Each row is a point on a landscape with many peaks, with its height.
From any point a climber steps to the highest of the 2 points nearest to it. It stops when none of these is higher. Distance is the straight distance between rows; heights are no part of it.
<389> h=460: [-48  17 -13  30 -15  23   8 -15   2  -1  -7  36  12 -11  21 -28   9  12
   9  42]
<52> h=481: [-21 -12   0 -10  -9  23  15  -7 -29   2  -4  -7   0   3  19   5  -1  13
  28  22]
<100> h=457: [ 29 -11  27 -37  17   3   1   3 -41   4  -6 -18   6  15  -9  22  -3  33
  14  -6]
<698> h=518: [ 23 -13  27  13   2  37 -10   4 -34 -27 -24 -16  10   6   9   7 -34  24
  25  -9]
<792> h=253: [-37   1 -25   3  -6   6  16  12  47  22  16  22 -19 -33   1   3  12 -33
   7 -26]
<1057> h=340: [-14 -31   6  18  -1 -14   0  23  16  36  30  12   1  -2  11  25  -8 -22
  -6   1]
<195> h=30: [ 29  23  -5  22  31   8 -17 -24 -25 -32 -31  18  27  36   5   5 -22  36
 -38 -37]
<672> h=420: [ 22  36  18 -20  22 -16   7  16 -17  20  -6   2  -1  42  -2  14 -10  24
   5  -9]
<48> h=456: [-28  -5 -21  32 -17  19   5   8  10  -5  -7   6   0  -4  25   2  12  -8
  -4  13]
<1039> h=559: [  7 -10   6   6   0  -3  -6   7 -16   5   1  -6 -14  13  10 -11 -30   3
   7   6]
<663> h=490: [-31   4  -6  39  -3  40   5  -1 -14   2  -5  12   3   9  48   3   1   5
  11  27]
<595> h=277: [-29   8   0   4 -20  -7  13   9  58  28  -3  20   4 -29   1  10  11 -22
  -1 -13]
<1081> h=337: [-22 -18  -5  10   6 -16  -9 -34  -4  -5  19  17   0 -49 -14 -25  31  10
 -20  -7]
<336> h=395: [-50 -24 -11   0 -31  -8   7   3  25   7  40   8  -1  -9  24  12  -8   7
   5   9]
<1038> h=613: [  0  30  -1  -8 -18 -11   7  30   4  -5   6  -7   0  33   3 -17 -15  22
  17   9]
<919> h=426: [-33   0 -11  10  -5  28  28   3  11   6  14  -7 -10   2  27  21  21  -5
  14  20]
<701> h=434: [ 48  21  -1   2  29  18 -18  11 -41 -13 -15  -8  -9  33  -8 -14 -21  21
   2 -15]
<425> h=383: [ 26  -6  17 -36  10 -25  -2  -2   3  24   8 -23 -17  -5 -24  -3 -11 -48
   0   7]
<760> h=246: [ 12  14 -23   2  23   9   5  -1 -25  -7 -10 -14 -15  16  -6  -2  22  -5
   1   4]
<207> h=391: [ 28  30  12 -29   2 -15 -17   9  -8  -9 -14 -21 -15  12 -20 -24 -26  -3
  13  -4]
<779> h=52: [ 18   4   1  22  21  -8  -6 -17 -27   1 -29  23  16  -1  -2   5  10  19
 -31  -6]
<682> h=547: [ -9   9   6  28   4  20  14  19  16  -2  17 -18   6  17  19  17 -14  14
  24  16]
<675> h=163: [ -5  -2   4  11  16  -8   5 -33   3 -35   2 -13 -22 -40  -8  10   9 -13
  -5 -19]
<642> h=372: [ 15 -37 -15   4 -13 -10 -18   5  -4  -8   1   3  14   2   1  10  32   6
 -40 -28]
<627> h=344: [ -4 -25 -15 -10 -21 -10  -7 -12   3 -13   7  -4  -3 -11  -3 -27 -13 -19
  -1  13]
<1011> h=486: [ 27 -19  26 -10   0  10 -12   5 -32 -13  -8  -8   7  -3  -6  14 -19  40
  15 -17]
<178> h=452: [  6 -31  17 -31  15 -14   3  -1  16  16  21 -21 -23 -24 -24  15   1 -39
  -3  -8]
<833> h=384: [  8  34  44  35  16  26  12  27  -6  23 -11  -9  13  25  21  27 -26  -5
  26  -5]
<1003> h=376: [-12 -36  -4  -2 -22  -3   9   9  21   6  38  -8  10   6   5  17 -10  -2
   5   4]
<315> h=506: [ -2  34  28  14  12  -4   9  -2 -20  -6   9 -10   3  41  20  17 -41  29
  15  -1]
<54> h=155: [  0  -5 -29 -47   2 -25  10   7  28   8  32  -1   3  -5 -28  -3  36  -6
 -24 -13]
<247> h=191: [-13 -25 -16 -25  -6 -17   6  -1  36  18  28  13   3 -27 -28   7  26 -18
 -14 -30]
<93> h=302: [ 18   9 -20  38  34 -12  -8  -1 -15   5   1  17 -21   2  -4 -24   0 -21
  -9  31]
<440> h=585: [ -5  29 -21  -6 -21 -13  -9  20   6 -19  -4  12   0  17  -5 -36  -4  24
  -6   0]
<872> h=422: [ 17  -2  27  35  17  11  12 -20  -6  27  -8  -7   8  -2  12  19 -17 -27
   8  26]
<209> h=208: [ 25  -1 -27 -17  10 -15  -8  16  31  -4  10 -17 -20   1 -24   8  23 -36
 -27 -21]
<855> h=127: [ -2   1 -20 -39   3 -39  -6 -20  27 -18  13  -3  -8  -6 -24 -16  23  -4
 -31 -16]
<164> h=238: [-14 -29 -31  -8 -39  25  -4   0  37 -10   2  15  15 -24 -18 -16  29 -29
  -7  -8]
<495> h=515: [ -2  34 -29   6  -7  -3  -1  -2  11  -8 -16  18   1  13  -3 -25  23  -5
 -16  13]
<126> h=202: [  0 -25 -26 -21 -30  20   3   7  46 -17  23  -9  21 -20 -23 -17   9 -29
  19  -3]
<852> h=278: [  1 -27 -20  15  -9   0  -6  -7  12 -15  26   7  24 -45 -25 -27  33   7
 -10  -2]
<388> h=491: [  0  37   4  15  31  18   5 -12 -40 -16  -6  -3   2  57  24  22 -41  26
   7 -15]
<780> h=217: [  4   1 -20  -7   7   0 -17 -14 -25 -29 -19 -16 -26  -4  -3 -14  13 -12
 -13  -9]
<548> h=516: [-14  13   6  43   5  45  28   2  -3  13   2   0  20  16  37  16  -8  28
  22  28]
<305> h=413: [ 38  20   3 -16   8  -4 -17  30 -26  -7  -2  -4  -7  26 -14 -38 -30  31
  10   4]
<964> h=374: [  8  20  34 -37  -8  -4   0  13 -18  -7  -7 -21  -9   4  -9 -10 -24   3
  36  -3]
<446> h=362: [ -6  16  34  -7  -6  17   5 -11 -12   1 -21 -19  -5 -12   0   4 -24  -6
  33   8]
<936> h=471: [ 25 -14  37  29  10  20 -16   5 -11  22  -2 -12  -3  11  15  12 -31 -23
  19  16]
<462> h=458: [ 31 -16  11 -21  -4  -9 -15  14   5   9   8 -25  -7  -3 -15 -18 -33 -36
   8  11]
<847> h=80: [ -6  23  11 -13 -15 -17  21  -4  42   8  14 -18  31  12  -1   9  -7   3
  19  12]
<188> h=276: [-32 -36 -24  -5 -29   6  -7 -16  15   3   0  12  11 -22   8  -3  23 -21
  -7  -4]
<623> h=33: [ 17  -5  13 -49  -5 -11 -28  20  -9   2 -30 -19 -26 -11 -20   0   1 -27
 -11 -31]
<33> h=111: [ -6   4   2 -37   4 -45 -10 -12  -4  -5   8  13 -12 -12 -11 -21   8  16
 -40 -18]
<1054> h=55: [ 15   4   9 -51  -8 -13   7  23   5  18 -10 -17  21  19 -14  23  28  18
  -7  -5]
<65> h=311: [-15 -32 -10   5 -28  12 -12 -12 -18  14 -24  20   6 -15  14 -11   3 -17
 -10   7]
<885> h=517: [ 14 -20  24   3  -6   3 -17  21  -6  15  -4 -15 -19   0   4  -2 -36 -31
  11   7]
<813> h=22: [ -6 -17  10 -26 -18   9  -7   4  -6   4 -22 -10 -21 -26  -2  11   3 -22
  -1 -19]
<806> h=373: [  3 -11  -6  39   9   1  -5 -32  -7   7  -5  -4   0  17  26  11 -11 -17
  -8  31]
<1026> h=339: [ -3  -4 -15  38  16  -1  -3 -20  -6   4   0   9 -22   1  14 -10  -8 -43
 -21  31]
<550> h=582: [  6   9  19   4 -15  -2   6  44  16  -4  15 -19  -2  18  11  15 -15   7
  23   1]
<640> h=338: [-10 -14   0  28 -13  31  -7 -19 -10   7 -30  15   8 -23  11 -19  -7 -28
   6  26]
<473> h=41: [ 17  11  32 -45   1 -12 -19  47 -14  27 -16  -9 -20   4 -20  16  -6 -19
   2 -19]
<166> h=450: [ 10 -28 -17   7 -17 -10 -23 -22 -10 -21  -5  13  31  -2   3  -5  17  24
 -33 -10]
<591> h=214: [ 15 -19 -14   5 -10  13  13   1  41 -10  28  -4  20 -38 -28 -21  27 -10
  12   7]
<137> h=390: [ 25 -19 -13 -28  -7  -9 -17  -4  -3 -15   7 -26 -14   8 -16 -11  -4 -23
  -3  12]
<328> h=101: [ -8  13   5 -18  -5 -32   1   9  17  -6   5   3  -4 -21 -12  -4   5  29
 -16 -21]
<739> h=353: [-12 -31 -21 -24 -16   1  -6  -1  31  -7  36 -10 -24  -8 -11   4  -5 -40
  -1  -9]
<764> h=410: [-45 -13  -7  14 -16  -4  13 -25  11  17  26  13   1  -4  31  -8 -11   3
   4  37]
<887> h=389: [-18 -44 -11 -17   3   0   1   1  10  14  31  -9 -22 -30   3  20   4 -36
   5  -9]
<1045> h=370: [  4  -5  25  12  -2  38   4  -9  -9  21 -24 -11  -4 -24  11 -15 -18 -23
  28  22]
<880> h=225: [-29 -10 -17 -27  -7   7  12  11  60  28  22  23  -5 -31 -23   6  38 -35
   4 -33]
<683> h=273: [ 15  14 -17  20  33 -10  -1  -3 -15 -17   9   4 -21   8 -14 -15  13  11
  -5  22]
<687> h=308: [-24 -17  19   0 -19 -16  14  13  21  35   0  10  -4 -18  10  30   3 -12
  -5 -12]
<820> h=183: [  0   9   2  39  16  -5  -6 -28  -3 -29 -10  11 -12 -25   2  -3  15   1
 -13   2]
<179> h=509: [-13   3   7   6   0  21  17  -9 -14 -14  -9 -12  -7 -26   8  11  18  19
  22  13]
<1010> h=433: [-41   7 -16  26   9   6  10 -24  -4   8  17  24   1   3  23 -17  12   9
   3  52]
<124> h=47: [  9  12  27 -42 -12 -14   4  42  -2  31 -15  -4   2  17  -9  26   5  -1
   6  -6]
<360> h=465: [ 26  29  -9   9  37  32  -1 -11 -49  -4 -18   9  11  56  -3  -5 -37  14
   3 -15]
<752> h=40: [ 39  -1   5  11  36   4 -21 -19 -37 -17 -23   3   6  15  -3  11   4  28
 -30 -28]
<6> h=161: [ 22   3  11 -34   5 -25  -5  19  32  -8  -4 -26 -13  16 -15  24   3 -30
 -15 -11]
<81> h=90: [-11  11  -6  13   4 -12   5   9  12  -6  10  20   5 -33 -11  -9  27  29
   5 -13]
<292> h=289: [-19  -7   7 -10   0 -37  17 -14  21  21  29  12   1 -34 -16 -14 -14   8
   1   7]
<560> h=436: [ 26  19  26 -46  22   0  11  15 -45  33  -7 -12  -1  39 -13   8 -15  21
  26   4]
<1012> h=251: [-34   3  12  19   1   9  20  -9  38  31   4  15   7 -48   7   5  10  -5
  15   5]
<531> h=549: [-27  35 -28  18  -5 -10  -5  -2  10 -28 -12  15 -16  -2   4 -12  26   8
 -28  -5]
<385> h=23: [ 11  49 -12  21  31  -5 -10  -7 -30  -9 -17  37  -2  32  -5 -28 -24  34
 -12  -2]
<945> h=403: [ 20  23  34   8  12   0  -2  26 -13  18 -14  -3   0  35   3  10 -20   0
  13  -9]
<818> h=73: [-17  17   9 -13 -18   1  30   6  18  13  -3 -10  37  21  15  32  16  11
  11  15]
<375> h=520: [  5  17  20  23  11   7  21   1   1  -5  14   0  15  33  17  31 -14  41
  14  -2]
<931> h=567: [ 16  -9  10  21   9  25   0  -9 -24 -40 -16 -20  -9 -14   3  12  -3  19
  26  -1]
<909> h=91: [  8  26  10 -20  -9 -26   6   8  34 -20   2 -13  11  -1 -14   5  -7  11
   1 -13]
<798> h=312: [ -5  -6   3  -4 -11 -23  -2 -25  20  10   4  14  13 -12  -5 -20 -22   6
  -9   6]
<266> h=453: [-19 -16  -7  -5 -11  22  18   4   5  15   2 -23   5   9  21  11  -4 -17
  28  33]
<669> h=199: [-14  -9 -15  15   0  -4 -16 -33 -24 -32 -22   7 -15  -3   7  -9  -3   0
 -22  -4]
<448> h=288: [ 18 -23 -35  -5 -10  -2 -14  12  12 -18   0 -11   0  13  -9  -3  37 -20
 -28 -14]
<122> h=25: [ 19  36  -6  11  18  -6 -12  -9 -25 -27  -9  14  15  43   2 -12 -31  43
 -16 -17]
<800> h=66: [ 12  10  -9  11  15   4  -8  -4 -20 -17 -24  18   9  -9 -11  -3  47  34
 -24 -26]
<629> h=594: [  8  -1   7  31 -14  12 -17  -3 -18   0 -18  14   9  12  16 -29 -33   7
   6  13]
<72> h=65: [ -5   9  -9 -26  -9  -8  22   9 -10  16   1   0  14  22   0  25  31  27
  -1   1]
<230> h=385: [-16 -24 -12  22  -8 -24 -18 -43   1 -26  13  20  23 -22   2 -13  25   5
 -32  -3]
<223> h=79: [ -8   9   0  29   8   4  13   4 -12  -7  -9  30  10 -25   2  10  43  31
   1  -6]

For each start below, name the point where the climber stops.
<945> -> <931>
<33> -> <595>
<964> -> <1038>
<1057> -> <1038>
<385> -> <1038>

Call two points neighbours if one is among the 2 nearest of the other. Go from one point of each pair to the other, from neighbour to neighbour, staying as high as possible. Name the lowest point that can't be avoided.
<1045> and <1038> -> <446>
<629> and <178> -> <425>
<166> and <629> -> <126>
<931> and <1038> -> <919>
